Each row is a point on a landscape with many valleys, with its height.
A ball rolls from a point to the lowest of its 2 nearest points, and stops where none of them is lower. Distance is the straight distance between rows; heights are no part of it.
Mumog h=575: [  2 -11 -12  22  -2 -23   8 -28  14   2  10 -11  -4   7  13   1 -17  13
  14 -18 -19]
Vifa h=297: [-10  -3  44 -19   1  -3   3  20   2   5   3   3   0 -16  -6  18  15   7
  12  19  17]
Bunen h=340: [ -3 -14  20 -29   8  -3  -3  18  -5   1  20  -2   6 -19  -4  10  19   9
   6   6  27]
samus h=268: [ -6  -5 -19 -13 -11   7  -9 -10  -9  -1 -11  22   6  -8   3  13  10  11
  10 -12  -5]
bona h=504: [ -4   5  -9 -16  22  19  -5  -3 -17  -3  -3   1   1   0  -9 -16  -2  -8
 -12   5  18]
vini h=355: [ 10  -5  -8   6  -2 -15   3  -3  17  19  -1 -32  -8  18  29  13 -10  12
 -18  -2 -11]
vig h=645: [ -4   7  20   6  18   2 -13   7  11  -5   2 -14 -11   3  13  20 -11  -6
 -14   2 -20]
Dubon h=623: [ 16 -14   9   4  15 -19   3  15   4  12  15  -7  -6 -10  -5   3   1 -10
   1  -2   7]
zisu h=621: [ -1   6  11   1  17  20   3   8   9 -13  16 -23  -6   8  17  15 -19  -2
 -42   0  -7]
rem h=531: [  1   8   4 -10  -3  17   1  24  -8 -11  -5   2  -3  -8 -22  -5  10 -41
 -12  10  21]
Kire h=465: [ -5  -2   5 -21   5 -10  -7  -1  -5  -5  15 -13  -9 -20  26  23   0  -2
 -11  25  -8]
bab h=545: [ -4  11 -31 -12  -5  22 -15  -1 -14 -15 -14   8  -5  11 -32 -16  16 -15
 -10 -11   2]
nur h=602: [ 15  -6 -24   7  -4  17 -13  -8   0   3  21 -11 -11  24 -25 -23  -9 -17
 -22 -14  -1]
suk h=590: [-12  -2  -3   9   7  -8 -10 -21   4  -1  -6   0   0   5   7   0 -10  18
  20 -12 -20]
Lon h=353: [-11  17  55 -12  -9 -13   5  10   4  -1  -3  18   7 -21  11  28  16  -6
  21  25  10]
tepir h=352: [ -2 -12 -33   9 -16 -23  17 -25  -7 -13  13  15   7 -13  20   8  -3  23
   5  -3  -6]
Mel h=395: [ -2   6  21  20   5  22 -22  -3  10   2  -2 -11 -12  14 -26 -12 -22  -2
   2  -3 -20]
bimo h=435: [ -7 -13   0 -22  -8  -3 -14   4  -5   2  15 -16  -6  -8  13   3   9  -1
   0  11   6]
sibid h=680: [  4  28  22   1  18  17  -1   7   2  -1 -29  14   4   0 -22  -3  -7 -17
  -1   6 -13]
nit h=420: [  0   4  -9  15   5  11  -6  -7  23  -6  -7 -10  -5  32  -7  -8 -10  13
  -8 -15 -13]
Dono h=386: [  5 -11 -14  -1 -14 -11  -1 -12  27  13  19 -24 -15  30  24   9   3  29
 -21   5   5]
Nitu h=421: [  6  10   4  -5   4  -3  13  -1  -7   7 -15  16   4 -19  -7   0 -11 -12
   8  12  -3]
Neviz h=237: [-14   7  19  14   9 -38  12   0  -8 -14 -17   9   9 -12  28   9  13  17
  17  17  -4]
bogit h=109: [  6  11  12   1  11  25 -19  16  -4  23 -18   5   3  16  -3   7  -8 -10
 -18 -11 -20]
mav h=663: [-10  22  27  -9  22  15 -19   4  -5  -6 -13  16  -1   1 -15  -1   5 -27
   9   8   4]
Bevo h=303: [ 18  -1 -23   9   3  -3  -7   1  13  13   7 -23 -11  26  13  -3  -8  -8
 -27  -7  -9]
zof h=413: [  6 -18 -20   4 -12 -25  21 -13 -13  18   8  -2  15  -4  21 -19   2  25
  13   1  13]
mavel h=514: [ -2   4  -9   7   2   4  20  -4  12 -24  -3  18   0 -13 -21  -4  -9   8
  14  -7   2]
duki h=631: [-11  11  -7  -6 -16   3   5   4 -15 -14 -24  18   4 -11 -10 -10  19 -12
  14  20   8]
fiv h=601: [-17 -11  -4   3 -17  -2  -1 -19  -5  -2   4  -3  -1  -5  14  -9  -3  18
  23   9  -6]
Bape h=525: [  2   4 -37  -9   7  10   2  -8  -6  -9  -2   1   1  12  -6 -17   9  -4
 -13  -9  13]
vala h=603: [ 14 -26  -4   5   7 -35   7   2   3   9  24  -2   0  -6   8   7   5   7
  11 -16   7]
mivap h=618: [  5  -1 -10   9  -7   4  28  16  18  -4 -11  -7   1  -6  -7 -10   1  -3
  -1   3  15]
bura h=221: [ 13  -1  -5   6   3   5  -8  16   8  20 -10  -3  -2  12   7  11  -4  -4
 -15 -17 -11]
Kup h=489: [  8  -8 -14   4   2   7  10 -12   4   7   6  10  -6  -4 -27  -9 -17  11
   1 -10  -1]
div h=648: [ -9  24   0 -12  13  13 -13  -1 -15 -15 -28  18   6   1 -19 -16  15 -17
   4   9   3]
dis h=200: [  3   7   0  -5 -14  48 -15   7  -9  13  -8 -12   5  17 -18 -16  -3 -18
 -22 -14  -2]
Pem h=464: [  8  11   8 -10   3   9  -8   4 -16  17  -8   3   1 -12  -7  -8  -6 -39
   5  15  -2]
geli h=563: [  1 -14 -17   6  -4 -13  -9  -2   6  -5   4  -6  -2  13   9  -2  11  -5
   8 -15  -1]
dufa h=378: [  3 -12 -19   2 -11 -37   6 -21  -3   2  12  -5   0  -7  37  16  -1  22
   7   3 -12]
Nel h=409: [ -3 -17 -14  -9 -18 -11 -15  -8  11   2  25 -16 -13  12  16   4   8  18
  -5  12   8]
pof h=387: [  4  -8  -9  14   1 -19  20  -7  -9  10  -7   5  15 -10   7 -21  -3   3
  22   2   8]
vopu h=574: [  3  15 -14  29  -3 -16  24  -8  15 -10 -28   4   7  -1  -2 -12 -12  16
  15  -6 -21]
fabe h=561: [  8   0  -5  -7   7   9  -9  17  -6  -9  16 -16 -12  -5  -8  -7   3 -38
 -23  11  11]
Mobe h=211: [  6  18   4  -7  -4  31 -25  15 -12  12 -23   9   2  16 -27  -6   3 -22
 -13  -9 -13]
Setim h=313: [ -5  -4 -17  -4 -15 -13  11  -8 -18  -4  -9  24  14 -21  18   6   5  12
  13   1  -3]
Vov h=388: [ 12  15 -17  10  -4  36  -6  -2  20  -5  -1 -12   2  26 -14 -12 -14   3
 -30 -26 -16]
mufe h=482: [-10   9  24 -19   0  22   3  -2  -1 -12   1   9   2 -24   6  22  -7 -17
   2   5  -4]
sama h=541: [ -6   1  12  -1  -2  16  14   9  12 -13  -6  15   9 -17 -15   8   5 -10
  15 -15   8]
babif h=209: [  3  -8 -23 -15 -19   4  -7  11 -16  10 -11  15   1  -5  -7   9  20  -8
  -4  -9   9]
nuv h=588: [ 17 -22 -17   9  -1 -30   5 -18  14  19  30 -12   0  17  13   2  -5   6
   4 -22  -2]
zere h=581: [  7 -14  -9  -1  -4  30   3   1   9   2  22  -1   3  15 -27 -12  -1  -7
  -6 -34  19]
defur h=302: [  9   4  -1  15  10 -22   3   5   5  22 -21  -3   0   8  10   4  -5   1
   3  -4 -15]
Gurez h=604: [  1 -12   2   0   5  11 -16   3  19   9  25 -20 -11  31   7   8  -2  14
 -24 -16   5]
vuv h=647: [ 21   1  15   2  18  -2  -1  19  -6  22   5   2  -9  -2 -16   4 -13 -20
 -18   0  -4]
fufe h=368: [  0  13  18  -1  17 -23  14  -7 -13  -2 -11  30  12 -29   5  13  -3  -8
  20  13  -7]
sug h=511: [-20  -3  17 -16   3   7   3 -14  -2 -10   1   0   8 -22  20  18  -5  12
  14   9   0]
kinub h=403: [ -7  27  47 -19   1   7  -6   5  -3   6 -10  15   0  -8   6  21   6 -22
   5  32   4]
Navu h=442: [  0 -19  -8   2   1 -28  23 -18  13  -8  35  -3 -10  -7   7  16  -5  39
   2   1   7]
monob h=595: [  3   0   6   1  13  23 -11  24   3 -14  23 -16  -5   9   2   6  -3 -22
 -36  -9   0]
turid h=584: [  4 -13 -21  -5 -10   8 -23  -1  -2   3  19  -6  -8  13  -7  -3   7 -17
 -12 -20   0]
mifi h=483: [ -7   4  14 -18  21  19   0  -7  -9  16  -7   0   6  -5   2  -6  -9   5
  -1   7   8]
Boka h=341: [ -4  -2   4   0   3 -13  19   8 -11  -5 -11  17  20 -18   4  -9  16  -1
  22   6  23]
zavav h=599: [ 10 -11 -12   1  -5  14  12  13  12   1  11 -13  -1   6 -11 -10   5  -6
 -15 -10  28]
pado h=290: [ -4 -19   2   0  -4 -28   3   7 -12   1   8  11   7 -13  10  -3  19  15
  23   7  18]
Kov h=559: [  1   3 -31  21 -14  -8  14 -21  16 -11  -8  -3  10   9   3 -19  -4  15
  17 -14 -10]
getaz h=692: [  3  33   1   1  11  21   4   4   8 -17 -31  12  10   2 -36 -21  -6   0
   2   1  -9]
taniz h=585: [  7 -19   0   1   5 -13 -16  15  15   8  18  -9 -11  23   3   6  18   8
  -8 -16   8]
vubes h=445: [ -1  13  37 -24   3  19  -5  17  -7   6   3  -3   0 -14  10  21  -2 -18
 -17  20   6]
Tes h=405: [ -1 -21   7   0 -19 -45  12 -12   0   2  24 -17   1 -14  35  22   3  48
   5  12  -7]
Zupa h=664: [ -7   0  13  15  35  -9  -9 -10  10 -11   8 -10 -14  12   4  11 -14   4
  -4 -14 -17]
Mevo h=614: [-21  -4  -3  -7 -25  -1   0  -6 -18 -11  -6   6   1 -16   5  -7   7   6
  18  29   9]
pabu h=622: [  8  -4  12  10  16  18 -19  10   1  24  11 -14  -9  38  -3  -6 -11  10
 -31 -13   1]
bavuf h=347: [  3  -1  12  14   5   5  -7   7   8  -2  -6   1 -10   7 -19  -7  -4 -11
   5   2  -6]
mib h=499: [  8  16 -12  -2  -5   8  -3  10 -18  -2 -17   3  -1  -7 -28 -20   1 -39
  -2   6  -1]
sos h=283: [ -5   7   0   0 -14  15 -18  10   0   4 -23   5   1   7 -17  -5  13 -18
  15  -4  -6]
bemi h=459: [-11  11  15  -2   9  12   6  -7   4   3 -16  -9  -8  -2   5   1 -20   9
   0  15  -7]
gagir h=306: [ -9   9   6  13  21 -25  13  -9  -7 -12 -21  24  10 -10  10   5   1  15
  22  -1 -10]
sal h=425: [ -8 -18  -6   4 -23 -28  21 -17  10 -10  27  -9  -1  -1  28   6   5  47
   7   9  13]
Gapif h=125: [  1  -1 -14 -16 -14  31 -10  14 -12  12  -6  -1   1  10 -15   3  12 -10
 -20 -16  13]
Leti h=564: [ -7  -4   5   0  -5  32  -1   3   8 -17   5   5   3   4 -25  -4  -1 -10
   4 -20   9]
lif h=130: [-11   6  25  17 -11 -47   4   5 -25 -14  -8  29  11 -21  28   5  24  12
  26  30  -1]
Sobo h=229: [ -7 -15   6  24 -19 -44   7   8 -26  -4   2  25   6 -17  17  -8  24  28
  26  16  10]
dofe h=354: [ 17   5 -19  11  -1  20  -5 -12  18  12  15 -22  -2  46  -1 -12 -18   4
 -36 -15 -12]
Pok h=466: [  1 -14  -8   2  -2 -17  13 -13  -3  -2  19  15 -14 -16 -14   6 -13  22
   4   5   5]
fof h=429: [-10  17  17  17   6  13  -1 -17  12  -4 -18  -9  -3   3 -19 -14 -23   8
  17   6 -22]
bagas h=379: [ -1  -5  21 -28   5   0  -1   5 -17   6   7   1  16 -25  12   8  12 -18
  14   7  18]
Vasap h=494: [-12   2  27 -15  -3 -15   4  -2  -3  -2   0 -18   2 -24  33  24  -4  10
   9  26  -7]
mavu h=589: [ 12   2 -18  -2   7  23  -6  13  -8  -5  10  -6  -6  10 -25 -15   0 -30
 -33 -10  13]
Fupi h=592: [  6  13 -11  23 -25 -10  17  -7  -2  -3 -26   6   9 -11  -7 -16 -12  -4
  25  12 -25]
mese h=543: [ -5   0 -31   5  -2  -1  -1  -4  11 -18 -14   4   1  11  -1 -11   9   9
   3  -8  -1]

Where does a ball stop that starts at each point below?
Vasap -> Bevo
sibid -> Mumog
zavav -> Gapif
mifi -> bogit
mavu -> lif
getaz -> Mumog
vig -> lif
mivap -> Gapif
